A landscape with many valleys, sampled at points; each row gives a point and its height.
A ball rolls from a point to the lowest of its 2 nearest points, and stops where none of them is lower. Distance is the straight distance between rows; heights are no part of it.
fik h=4.77: [ -3   3 -15  -5 -14  -3  -8  15   1  -2  -6  -8  15 -10   2  11   5   5
  17  -5  -7  13]
Rit h=4.49: [  0  13 -14   5  -8  11 -20   4 -22  12  -5  14 -22  -9  -4  11  17  -5
  -1  17  12  -5]
miv h=2.13: [ 19  -4   2   6 -13   8   8  33  -8   9  24  -1  17  -5   5 -11   4 -14
  -9  -3  -4   4]
Fedas h=4.22: [ 12   0 -19  -3  -3  20  -6  12 -14  -6   3  10 -22  -1   5 -11  17   6
  -1   1   3   6]
Vake h=2.12: [ 11  -5  -3 -17   5   5   4   4  14   7  -2  -9   6  15  15  -1 -12  -2
   5   8  20  25]
zama h=3.58: [ -7   0 -17 -20  -8  10   9  11  17  11  -9 -21  17 -16   5   2   7   7
  23  10   8  12]
viluz h=3.22: [  3  -5  -7 -16  -7  23   5  10   4  19 -12 -14  18 -18   3  -4  -3 -10
  12  13   3  11]
Fozi h=1.30: [  1   0   2 -10   2  11  -1  -3  18  -5  -4  15  -5  -8  -5  18 -16   8
 -31  26  13  -3]
zari h=4.12: [-11  -1 -25  12   9  13   2   3  22  -7 -31 -23   8 -17  -7  11  -3   7
   4   1 -15 -16]
govem h=4.32: [ 20  -4  -4 -15   0  23  -6  16 -12  -1   2  18 -14  -3   7 -16  -4   7
 -10   6   7   9]
fise h=5.74: [ -6 -11  -4   9 -10  -8  18   2  12  10   8 -12   3  -2  -2   8  -3 -25
 -21  10   9  -7]
legoz h=4.85: [ 16  -2  25  -2  -3  -3  -2   2 -18   3  13   3  19   3  -9  -5 -10  -4
   4 -10 -17   6]
gor h=3.92: [ -4   9 -18  -9 -12 -10   2   5  15  10  -4 -24  14  -8  13   4  13   9
  35   8  15  15]
Gati h=2.25: [ -4 -15  -2 -10 -18   6  10  10   1 -13  13  11  -4  -1   9 -16   8   7
   7 -10  -6  12]
Dedeg h=1.88: [ 21   7 -14 -12   4   5 -12  10   3   1  -3  -5   0  10  17   6   0   8
   4  11  17  29]
zati h=4.34: [  3  -4   5 -16 -10  -2   2   5   3 -11   3  -3  29  -5   7  -2  -1  17
  20  -4 -15  25]
Famun h=2.69: [ 10  -4   9 -12  -4  12   7  -3  -3   6  12   9  -3  17   8 -16   1  -7
  -3   2  16  13]
Der h=3.46: [  1 -18  -1  -4   8  -1   9   8   3  -3  -7 -23   9 -22   4  -4 -15 -14
 -19   3 -26  -6]
Tif h=6.25: [-15  -8 -14   2  -1  -5  25   4  34  -1  12 -18   6   4   6   1   9  -3
  -7   4  14   2]
Fano h=3.87: [-12   1   4  -2 -12  -3  20 -21  15  13  10  -6  13   8 -17   6  10 -13
 -10  10  19  -3]
viz h=5.59: [  0  -6  -9  11   9   6  13  -4  17  -9  -5  -4 -15   4  -3  11  -3  -7
 -23   3  -4 -16]
lapez h=2.58: [ 15 -17  14 -12  -3  15  16   6  -5   0  15   8  -6   2  15 -30  -6  -6
  -1  -1  -3  11]
dunu h=8.26: [  5 -10  15  20  -8 -14  14  -9  -6  15  11  -9   4  19  12 -14 -12 -14
  23 -10   6  -1]
gure h=1.70: [ -2  11  12  -1  20   3  -6 -11  12  -7  -8  13 -12   6 -12  25 -18   7
 -32  17   6 -12]
Daroz h=2.76: [-12  -6   9   8 -10   6  19  -3  -3  10  19  -8  15   1  -6 -16  18 -15
   6  -9  -8  -8]
Fofar h=3.97: [  9  10  11 -19  -6  17 -11   1 -19   0   7  19  10  -8 -11  -9  14   7
 -10   1  -6   4]
rema h=5.33: [ -6   0   6  10  -2 -17   5  -6   7  14   7 -24  24  12  -7   5  -9 -13
   8 -12   4   3]
faf h=2.06: [ -1   5  -8  -1  21   3  -7  -7  16 -15 -13   7 -18  13  -8  21 -10  12
 -25   4   4  -8]
siba h=4.78: [ -9   7 -14   7   5 -10   9  15  22   8   2 -32  22   3  -1  11   7  -6
   8  -8   3   1]
nani h=2.61: [  3 -15 -12   2  -1  23  14  25   2   4   5 -11   3 -18   5 -14   2 -12
  -6   2 -15  -3]
Bet h=3.65: [ -2   4  -3  12  25   9  12 -19  12 -14  -9   0 -22  15  -1 -12  12   7
 -10 -16  -7 -22]
tel h=2.72: [-11 -17  -4  12  17  12  18 -13  12  -7 -19 -19  -2 -24   2 -21 -10   1
  -5   2 -26 -25]
sedip h=3.64: [ -9   7   6   4  -6  -1   0 -24  -8  12  -4  -6   7  10   4 -11  14  -8
  22  -8   7  -2]
Mogop h=2.94: [ -5  -9 -20  -1   1  23   7  15   9   8 -16 -17   6 -17   3  -4  -1  -5
   7   7  -4  -1]
Figum h=2.33: [ 10  -6  -1 -11   8   0 -10   0  -3 -14 -12   5 -14   5  13  -9 -12  13
   9 -11  -6  11]
gigaz h=3.94: [ -6   0  14  -5   8 -11   1 -24 -14  -8 -10  19 -25   6  -6 -10  -3  -1
  10 -15  -2 -12]
rikov h=4.35: [ 12   7 -23  -3   2  13 -24   2 -11   2  -5   7 -26  -1   6  -1  18   3
  -5  12  14  10]
Rak h=5.48: [ -2  -1  -6  14   4   4   9   6   1   1   1  -5  -8   4  -7   2   8 -13
  -9 -10  -7 -18]
guza h=1.61: [23 10 -6 -9 -6  9 -3 13 -5 14  9 -5 14  8  9  3  6 -1  5 12 19 25]
libe h=2.51: [  8  15  -2  -7  20   7  -5  -5   8  11 -20 -26  25   6   5   5  -2   1
  14   0   2   8]
rebi h=1.99: [ -5  -7  24  -7   2   4   2 -10   2   6  -7   8  -1 -25  -5  14 -26  -8
 -27  33  -4 -12]
vere h=2.92: [  8   7  -4  13  10  -5   2  -1   3   2 -15 -12  24   2  33  -7  -6  15
  35   8  -6  10]
Sab h=3.68: [-11  11 -29  15  15  13  -2   8  13 -10 -18 -20   5  -5  -3   6  19  14
   3 -11 -15 -13]
Ligu h=5.39: [-17  -5  22   4  -3 -18   5 -25  -4   8   9  -4  13   4 -24   0  -5 -14
  -8 -11  -8 -13]
kozo h=2.44: [ -4 -21   1  -6  -8  15  24   7   6  -5  17   5  -7  -3  10 -28   6  -3
   0  -4  -7   2]
peme h=2.35: [  8 -14   5  -5   8  -4   4   3  12   7  -7 -10   0  12  18  -4 -24 -13
   2  -2   7  10]
Nir h=6.73: [-16   0 -15   6 -10  -7  -1  -4   2  -2  -8   7 -16   4  -5  17   7  -1
   3   2  11  -7]
bef h=3.91: [  3 -11   8   3   8 -14   2  16  -6   0  -5 -20   9 -22  -3   4 -17 -19
  -9 -12 -32 -10]
vado h=3.57: [-17   1   5 -10  -1  -4  11 -18  14   3   0  -8  19   7 -10  -1  11  -1
   3  -5   4   0]
tok h=4.33: [  1 -10   4   1  17  -1   6  -1  -2 -19 -14  10 -24 -21 -15  -5 -13   5
  -2 -13 -22 -17]
nop h=5.30: [-10  -2  19   0   2 -18  -1 -18   1  -3   1  -7  20   9 -15  -3  -6  -1
   2 -22 -17  -4]
minop h=2.27: [-14 -12  -4 -11  -4  15  14 -19  18 -18  -7  10  -1  -3  -2  -9   4  17
  -4   2  -8  -2]
fori h=2.38: [ 11 -13  -2  -5  -4  17  12  28   4   4  13  -9  12  -6  14 -14  -3  -6
   0   2  -7  13]
giz h=6.62: [ -4   1 -18  -9  20  28   9  11  19  -7   5 -16  11  -1   7 -11  14  16
  -1   5   0   8]
Vizi h=2.53: [  2 -20   1 -15   5  10   2   2   0  -9 -13  10 -17 -10   4 -17 -20   6
   3  -4 -11   2]
Gubi h=4.83: [  6  12  12 -10   7 -12 -17  -9  -8   3   2  -1  14  18 -13  14 -11   4
  -3  -4   7  14]
femu h=3.09: [ -9   2  -5 -19   9   9 -10 -24  10  -4 -28  -5   6  -4  10 -12  -6  18
  15   1  -1  10]
Zuri h=3.63: [  4   9  -3   9  13 -14  -8   1 -17  -8   0  13 -37  11  -6   3   3  -2
   3 -16   5 -10]
lep h=3.52: [ -7  -1 -24   5  -7  -5 -22 -16  -1   6 -19   0 -27  -4  19  -4  10  -2
  23   5  14   5]
dur h=2.37: [  0  -2  -2  16 -16 -13   6  24  -2  -2  28  10  -6   0 -11   4   7  -7
 -22  -8   2 -13]
mos h=2.03: [ -7  -4 -10 -20   1  22   3  -8   7 -14  -4   3   2  -2   2 -16  14  22
   0   1  -6  13]
Fesa h=2.26: [ -4 -13   9   2  17   7  17 -20   2   4 -17 -19   2 -18  -2 -15  -7 -16
  -9  -1 -26 -23]
kiz h=3.45: [ -4   5  17  18   3 -14  14 -21  -2   4   4  -4  21  13  22 -26  -8   4
  33  -7  -7  -3]
gase h=5.54: [ -5  -4  -4   6 -11 -11   6   5   5  18   4 -14  11   7  -7   8  -4 -20
   2  -2  13   0]
luko h=8.19: [ 16  -2  26   0  16 -19  -5 -13 -13   0  -5   4  -5  16  -1  -4 -23  -4
  12 -15  -5   0]
sozi h=1.56: [ -4  -6   0 -19  -2  21   6 -19   4   3 -12  13  -7   0  -3  -2  -4   0
  -5  19  14   2]
sagi h=4.58: [ 12  15   3 -11   7  -5 -24   9 -10  -2  -5   1  11   4  -3  17  -9   8
  -2   0  -1  16]
bodi h=2.10: [  6   4   8  13 -15   2   4  14 -20  15  19   3   4  -5 -17  -6  10 -20
  -6  -8  -4 -15]
fupu h=4.07: [ -2  -6   3   9 -22 -26  -6   5  -9   3  10   0   6   9  -2  12 -16  -1
  20 -10   5  12]
romet h=3.66: [  6   2 -16  17 -13 -16 -21 -10  -8   8  -2  -5 -14   6  19   2  16  -7
  29   2  11  13]
Dibe h=5.32: [-10 -11 -18  13 -10   8  14  10  11  -6  -3  -2  -5  -9  -1   1   9  -2
  -2  -4 -11 -14]
tus h=6.03: [  1   5  31  15  12 -11  -6  15   3   1  12  16 -11 -13   0  15 -10  11
 -43  16  11 -18]
fop h=2.57: [ -9  13  -7  -4 -20  -5  -8  -8  -8   3  10  -3  14  -2 -13   4  27   3
  14  -3   5  13]
Mupaf h=4.56: [ 17  -6 -10  -4 -14   4  -8  24 -15 -17  12  13 -12  -2  17  -8   5  14
  12  -7 -10  20]
Rukog h=2.62: [  5   1  28  -2   5   3   1  -6  -5  -9  10  11   8 -31  -9   9  -8   4
 -41  21 -14 -21]
Kote h=6.63: [-16  -4 -22   8  -5 -14  -8   6   7 -15 -15   7 -22   0   0  21  -3  10
   3  -6   1  -8]
bavi h=5.02: [ -4   7  12  -4  10 -10  -8 -15  -3   2  -2   5   1  19 -15   8  -5  -4
  -9  -9   4  -4]
vuvil h=1.02: [  7  -3   1  -8   3  20   0   3   4  10  -7  20 -17  -6   3   6 -16  -1
 -22  30  24  -6]
Dapet h=4.94: [ -9  -2  10   5   3 -14   6  -3   8   8   4 -30  35  -3  -8   2  -4 -13
   2 -10 -17  -1]
vebad h=2.83: [-16  -4  -1 -20  -1  -2 -12 -20   5 -11 -25  11  -4  -5   0   5 -10  15
   7   1  -4   5]
fif h=4.17: [ -5   2   7   1 -13   9   5  -6  -8  10   2  21 -11  -4  -9  10   3 -11
 -10  17  13 -14]
kalol h=3.23: [-22  11   3   1  -8  -8   1 -31   1   1  -7  -1  14   7 -23   9  17   1
   6  -9  -1 -10]
gud h=7.53: [ -1   9 -28   6 -23  -6 -16  14  -6   4   9  -1  -7  -5   1  14  29   0
  10   4  12  14]
lun h=4.11: [ 10  -1  19 -19   5  17  -6   4 -12  -3   0  21   4 -18 -14  -9  -7   6
 -20   5 -16  -5]
Laz h=7.09: [ -5  14   1   6  -4 -11  -4   8  16   3  10  11   4  -1 -15  33  -2   7
 -29  19  24  -7]
losa h=7.26: [-13  13 -10   2 -13 -12 -10  10   6  -7  10  18  -9   3 -10  28   9  16
 -16  14  22   2]
Foz h=5.62: [  4  -1   6   5  -8   3   4  11   7 -11  16  15  -1 -15  -7  11   1   3
 -35  11  -4 -17]
tov h=6.42: [ -8  -2 -26   2  -5  13  21  11  32  -7   6 -10   0  -1   4   6  16   9
  -7  10  11   2]
bibam h=6.40: [ -4  -3   2   4  10 -12  -2  17   8 -15   2  18 -29  -2  -2  18 -18   9
 -25   5   1  -8]
nedo h=4.16: [  7 -11  14  -8 -12  -1  14   5   0  -1  19  -3  26   5   6 -10  -4   4
  13  -2  -7  22]
nov h=3.38: [-12   1 -16   6   8   9  -2 -30  15  -2 -37  -2 -15   1   2  -4  -8   8
   7   5   7 -17]
mume h=7.92: [ -8  20  15  -2  -4 -14 -30   7 -23  -2  13  25 -11   1 -11  11   7  19
 -11   5   8   7]
Mif h=2.17: [ -4   5   3  -5  23  11   1 -15  13  12 -22 -22  17   5   0  -2  -5 -11
   1  -3  -4  -6]
Roz h=3.25: [ -8 -15 -27  10  -3  16   6   8  12  -4 -23  -5 -20  -8   8  -9  -7   6
   9   4   3  -9]
feg h=2.86: [ 16   4  13  -8 -14   7  -7   3 -22  15  18  20   0   8   3 -10   3  -7
  -2   8  22  11]
vanil h=7.60: [ 18  12 -17  15 -10  -4 -18   7 -14   5  17  -5  -4   9   9   5  30  -2
  14   4   9  21]
gab h=3.53: [ -9  13   7  21  -7 -15   2 -25  -6   8   4 -11  18  13  10 -16   7   3
  36 -12   0  -1]
lidu h=3.82: [  1   3  -4  13  10   0   4  -8 -14   4 -12  15 -42   7  -5   0   2 -12
   4  -4  13 -21]
Bokat h=6.51: [-12 -10  -6   0   4 -12  -4   9   2 -19 -12  20 -38  -4   1  11 -18  14
   0  -2  -1  -5]
kap h=4.08: [  2  -1 -20   6  -1  31   7  -4  -4  -6  -3   7 -24   2   0 -11  23   8
  -4   9   6  -8]
veri h=1.25: [  8   1 -14 -13 -12  16   1  21   2   8   4   3   6  -7   3   0   7  -2
  -4  12  15  12]
Tuse h=4.23: [ -5  11 -11   9  -6 -14   7   8  14  14   4 -31  27   2   6   6   8   1
  33  -1  12   6]
tene h=5.99: [-15  -8  -8  13   0  -8  26  -6  25   8  10 -27   8   6   4   4   9 -20
 -14   6  11  -8]
Sonir h=1.27: [  2   3   0 -16   2  19  -9  -1  -8  14 -15  14 -10  -3  -2   6  -8  -2
  -7  20  18   2]
Pibop h=3.78: [-14   2   1   2   1  -5   0 -25  -2   0 -12   7 -11  12   2  -8   8  -2
  10 -12   5 -11]
bitag h=3.98: [ -9   2  -1   9  18  14  21 -11  18  -5  12  -9   0  18  -3  -8  21  -3
 -17  -4  -3 -12]
mus h=8.29: [ -5 -10   7  13  -5  -9  13  -3  -1   7   3  -5  -7   7   7 -17  -3 -17
  15 -18  -3 -11]
val h=1.96: [  1  -5 -10  -9 -18  13   3  24  -2 -11  14  14   6 -12  -2  -7  12  12
 -10  -4 -11   7]
Pibu h=8.04: [ -1  16  11 -13   7  -2 -23  -5 -18  -9   4  25 -15   6 -10   5   7  14
 -12   3   2   5]
zif h=5.05: [ 17  13   6  -7   6  -8  -4  -9   1   8   4 -15  25  20  -4  10   0   5
   8   1  14  25]
Matuz h=4.44: [ -4  -3   9   7   0 -15  -3   7  -2   2  -4 -20  25 -10 -13   7 -10 -15
   3 -17 -27  -8]
zos h=4.03: [ -4  -2   4   3 -13   8  17 -20  13   3  12  10  -2   4 -10   9   5 -12
 -20  17  16 -11]
fuf h=4.36: [  5   5  -5 -14  10   7  -9   8   3  -6  -8  -3   9   3  -4   5   1   8
  -8  -7  -9   9]
ragi h=3.14: [ -2 -22   8  -4   8  -8  24  -6  -1 -10   2 -16  -3 -18  10 -16 -10 -12
 -22   3 -22  -7]
Zeter h=3.95: [  2  -2 -13  12  -1  17   8  -7  -3  -3  -6  15 -36   5  -2   1   8  -2
  -4   7  12 -18]
giruz h=3.34: [-12  -5   7   7  -1  -4  14  -7   8  -3  10  -5  16   6  21 -25  -1   2
  25 -11  -8  -1]
romaz h=5.12: [ -1   4  10   0   4 -13  -1  -9   2 -11   7  -8  18  15  -2  -6   1  10
   9 -22 -14   8]
bezes h=8.41: [-19 -24  -2  13 -17 -17  21  -4   8   4  -3 -11  -5 -12   7  -3  -9 -22
   1  -3  -5 -17]
zak h=4.09: [ -3 -11  23  -3   9 -19  11 -17  -4  -6   0   7 -13   1  -5 -15 -12  -9
   3 -20 -12 -12]
gova h=4.31: [ -8  13   3  10 -19   7  -8   4 -20  20   3  20  -9  -8 -12  14  14  -9
  -3  20  21 -14]
modo h=2.91: [ -6   8  -5  20 -13  -9  -2  16 -11  -3  18  16 -16   3 -15  13  13  -2
 -12  -3   6 -15]
Sefif h=2.43: [ -2   5  -9   5  25  -7 -12  -4   9 -10 -24  -2 -18  13  -6  17 -12   4
 -14 -10  -3 -14]
Kobib h=2.71: [ -4 -24   6 -15  -9   0   9   5   3   0  -3   5  -3 -13   6 -10 -21 -10
  -3   4  -9   3]
roda h=7.79: [ 12  20  12   3   0  -5 -29  19 -28   3  15  16   0   1  -9   7   7  10
 -11  -2   7   2]
mepo h=4.45: [ 24 -12   4   0 -12   0   3  30 -14  -3  14  14  -8  -1  15  -8 -12  -1
   7  -3  -4  14]
ravas h=2.66: [ 14  -9   4   7   4  -8  12  10  12  14   2 -23  20  15  20   2 -18 -12
  13   6  10  15]
nata h=3.35: [  2  14 -21   7  16   6 -16   7  -2 -10 -16 -17   1   2   3   4  13  10
   6 -16 -15  -1]
pabo h=2.54: [ -6  -9  15   8 -18  -4  15  -4 -10   3  25   2  11   8   0 -22  11  -4
  21 -17  -8   3]
vosel h=5.79: [ -4   1  22  16  -1 -17   3  10  -3  -4  24  17 -11  -9 -11   9  -5   0
 -36   9   4 -20]
Vot h=4.39: [ -3  -5   9   5   1 -13  -4  24 -13   2  -4   0  -1 -29 -15  12 -18 -13
  -5  -4 -26 -15]
zamo h=3.07: [ -2   7 -22  15   9   0  -6   3   6  -8   3 -10  -3   8  34 -17  17  15
  26  -3   1   8]
toz h=4.46: [  0  -4   3  -1   9   2  -4  11 -13  -6 -13  14 -26 -18 -11   2 -14   4
   3  -3 -12 -12]
pugol h=1.78: [ -6  -5  12  -4  26   1   8 -23  11   4 -16 -19   8   2   0  -5 -10 -15
 -16  -3 -15 -12]
zodob h=3.37: [ -5  14   3  13   2 -16  -8   3 -21 -10   9  21 -30   6 -18  10  13   5
  -3 -13   1 -14]
Vod h=3.79: [ 13   5  10 -14 -14   8 -11  -1 -26  -4   6  13  11  -7   0  -7  10   8
  13  -2 -13  16]
Lapup h=2.29: [ 11   9   9   7 -11   7   2   3 -26   9  22   8   0   7 -12 -13  18 -11
   5 -11   1  -3]
risob h=8.11: [ 16  12  19  -9  11  -1 -14  -2 -22  -7   6  16  -7   9 -12  -5   0   5
  -7 -11  -6   3]
Pemas h=2.52: [-13 -10   5 -19  -2  -3   3 -15  12 -12  -6  12  -1   2  -4   2  -8   8
  -8  -1  -4   4]
Gol h=3.43: [ 17   4   0 -10  -6  -1 -29 -13 -18   4   0   9  -2  -5   9   2  12   4
  17  15  -1  26]
Dabug h=5.44: [  8   2  -6   3  -1  -1  -8  33   5  -3  10   7   7 -13  -6  14   0   4
 -33   2  -1  -7]
daror h=7.65: [ 19  19  -8   4  -2  -7 -16  -3  -9   0  20  -8  11  15  -4   6  26  10
   4   0  10  26]
suk h=8.33: [-21 -12   4  11 -11 -16  15 -15  13   6  -8  -4  -1   0  12 -17  -9 -13
  15 -12  -2 -14]
Resu h=4.66: [ -6  -7   2  -4   2   3  -8  16  -4   0 -19   4  -5 -24 -10  13 -22  -3
  -3   4 -20 -11]
Negu h=2.77: [ 15  15  -2  -1  21  -2   0  -9   8   6  -9 -24  30   8  21   1   3  15
  29  12   4  18]
kog h=4.65: [ 11  -5  18  -2   2 -13  -4   3  -4  15   8  -6  12   8  -4   5 -26 -17
 -10   1   5   7]
bulu h=6.67: [  7  11 -13  -5  31  22  -2  11  12  -1   0 -23  22   5  18  -8   9  14
  15   5   0  10]
zisi h=4.53: [ 10  -1  -2  -5 -15 -15 -13   9  -6 -13  -2  -1  19  -3   6  13  -5  17
  21  -2 -12  27]
vusu h=2.28: [ -2  -1  17  -2  -5  -1   4 -10   6  -8   6   1  12 -29  -5  21 -16  -4
 -36  31  -7 -13]
bik h=1.64: [  6   2 -14 -10 -17  21   0  22   1  -4   9  17   5 -18  -4   1  16  13
 -19  13   6   2]
Kapu h=5.67: [  4  -5 -12  15   5  17   9 -14  25 -25  -5  -4 -17  -3  -5  15 -11   6
 -18  11  -3 -18]
sarus h=5.14: [  3   9   3  -3  -4  -6 -14  27   4  12   4   2  20 -12 -12  22  -8  -3
 -22  12  13  -2]
vilov h=5.07: [-12  -4  -7   3  -6   0   6  11   9  -4  -1 -11  15  -6  -5   2   7  -1
   5 -14 -16  -3]
kadig h=6.85: [-10   7 -21  12  -8  -4   1   2  12  10 -13  -3  -8   1  -9  33   1 -12
  -2  14  21 -11]
tudo h=1.69: [ 14   0   3  15  -6  -7   1  34 -11   7  23  -2   4 -10  -9  -4   2 -17
 -20 -10  -9 -13]
Tof h=5.15: [ -5   2  22   2  12  -7   3 -20  -9   7  -3  10 -14   6 -20   5  -5 -14
  -9  -3  -2 -21]
galus h=6.26: [ -1   7  21   1  14 -13 -12  23  -2   0   5  18 -16  -4  -6  14 -19   7
 -28   7   5  -5]
gusa h=4.63: [-13   1 -15   8  14   0   9   3  26   4 -15 -27  14  -6   1   9   0  -5
  -4  -3  -5 -11]
Kiv h=2.55: [ -7  -4  -7  -5  -6  -4   3 -14   3   6  -3   8 -18  20  11  -5   3  -7
   5   2  28   6]
lezuk h=2.90: [  1 -25   9  -7   2 -11  16   4   5  -3   8  -6 -10  -4  12 -15 -17 -16
 -16  -3  -8   1]
kepif h=3.81: [-10   9  -3   7  24   2   8 -14  15 -13   3  -6  -4  25   0 -10  19   8
  -9 -19  -2 -11]
tosa h=1.77: [ -5   4  -2  -9   5  13   1  -8   0  -7   1  -5  13   2  13 -16  16  13
  20  -6  -7  11]
povi h=3.62: [ 24   0   7   1  -7  -1 -11  -8 -24  -1   3   8   9   5  11  -2   9  10
  21   8  -9  24]
sagid h=2.99: [  4  10 -11  14   7  -4  -7 -10   2  -4  -8  -6   5   1  38 -20   6  17
  35   4  -7   9]
mik h=3.39: [ -4  -9 -24   2  -7   7  -6   2  -2   1 -17   2 -27  -2  14  -5   1  -1
  14   3  14   0]
fizer h=3.51: [ -4  -1  -9  12  16  10   8 -25  11 -10 -22   2 -27   8  -1  -7  -1   7
  -1  -3   1 -24]
nav h=4.21: [ 13  -2   6 -19  12  19  -6   8  -1  -1  -4   5   6  -5  -4  -5 -10   3
 -21   2  -9   5]
vun h=8.15: [ 14   3  33 -13  16  -6  -9  -4 -19   2  -1  16  -6   6  -8  -2 -23  -4
  -3  -4  -6   3]
zazo h=3.13: [  9   8   7  -7  -7  -1 -20  -8 -26   9   3  14 -12   6   1   0   6  -5
  10   7  12  12]
munid h=4.20: [  5 -10  19  -4  14 -14  10  -1  -9 -11  -3   8 -16 -20 -10 -12 -16 -10
   2 -19 -22 -10]
zipu h=5.26: [-14  -2  27  -1  -8 -10   3 -16 -13   6  10  15  -1   0 -24   3  -5  -9
 -11   0  -3 -14]
gesen h=8.23: [  3  -9  24  10   2 -23   6 -20  -4   8   3  -6   5  20   1 -10 -22 -12
  13 -17   0  -4]
mez h=7.42: [-11   8 -17   2 -22 -20 -17  12  -5  -3  10   7  -9  -2  -5  21  11   7
   4   5  15  13]
refav h=6.54: [-11   5 -24 -10   2  18  12   4  22  -7  -1 -13   7  -7   0   0  23  20
   4   7   6   6]
novu h=4.86: [  0  15   5  -6   2  -5 -21  16 -10  11  -5   3  10  -3 -13  23  -8  -3
  -9   6   8   2]
zuzus h=1.80: [ -1  -9  13 -13  -1  19   6 -17   2   9 -12  12  -4 -16  -9   3 -18  -7
 -15  27   1  -9]
Lut h=4.42: [ -5 -11  16   0 -10 -24   1   1  -1   3  16  -1   6   6  -7   3 -23  -9
  -1  -9   0   4]
Lita h=4.97: [ 11   7  16  -6   3  -3  -8  -8 -15  -5  -3  -4  23   5  -7   0  -1   7
  13 -13 -22   9]
Pib h=4.38: [ 15  -9   6 -11  -3   4  -1  26  -8  -4  12  22 -18  -3   8 -11 -14   1
  -9   1   7   8]
Rava h=3.08: [ -3  15  -9   6  17  -8 -20 -10   0  -7 -27  -9  -4   4   7  -2  -1  11
  12 -19 -13  -7]
Kibu h=3.80: [  1  -3  -6  16 -21 -24 -11  -5 -11   0   2  -1  -1   9  13   3   4   2
  31  -7   5  12]
Zote h=7.72: [ 13  16  -1   4 -12  -5 -16  11 -20  -4  22   6  10   7 -10   4  17   8
  -2  -8   0  12]
fomev h=2.11: [ 23  -1  -9 -13  11   8 -17   7  -4  -9  -6   5 -17  12  20  -4  -7  13
   1   3   8  23]
mem h=2.14: [-13  14 -12   0  -5   2  -2  -5   2  -2   5 -13  17  -1   1  -4  32   9
  22  -8  -4   6]
rur h=4.76: [ 21  -7  20  -1   6  -2   4   7  -9   7   5  -7  10   5   4  -7 -18 -16
  -2  -4 -11   6]
Dimef h=2.95: [-18  13  -3   4 -16 -16 -11 -21 -10  10   0  -5  12   2 -21  11  18  -1
  17  -7   5   0]
torun h=3.20: [ -5  -4  -8  11  -3   1   8   7   4  -9   9  -3  -2   8  26 -22   8   8
  25 -12  -3   2]
Dugof h=3.99: [ 10   3  13 -17 -19   5   0   2 -13   2  22   9  26   1  -6 -11   8   7
   4   2   1  22]
benom h=6.96: [  0  13  -9   7   4  -1  -2   4  18   9  -8  -3   1   1 -15  35  -5  -8
 -24  21  20 -10]
bisak h=2.40: [ 10   1  17   3 -10   5   7 -10 -22   1  21   7   3  12  -1 -21  13  -2
  16 -12  -5   7]
Numo h=2.80: [ -3  13  -7   8  22   0 -12 -12   1   1 -26  -9  -8  11  -5   7   1  -1
   1 -14  -5 -17]
rezum h=2.34: [ -1  -4 -15  -8  -3  -1   1  -5  13   2  -6  -3 -10  14  25  -7   0   4
  15   3  26  18]
kura h=3.24: [ -7   0 -14 -11  10  12  -5 -21   9   4 -29  -5  -7   2  11  -8  -2   6
  10   9  17   5]

Call two points neighbours if one is among the 2 nearest of the other. Go from one point of each pair to the other, from neighbour to neighbour, staying as low as possible. Name the highest point that can't be avoided.
vuvil, sagi -> siba
tudo, tosa -> Rit
veri, tosa -> Mupaf

Where does a ball stop that starts at each point below?
tok -> pugol
gova -> tosa
kepif -> tosa
viz -> veri
fuf -> veri
mus -> sagi
bitag -> tosa
refav -> veri
losa -> sagi
gusa -> vuvil
Vot -> veri
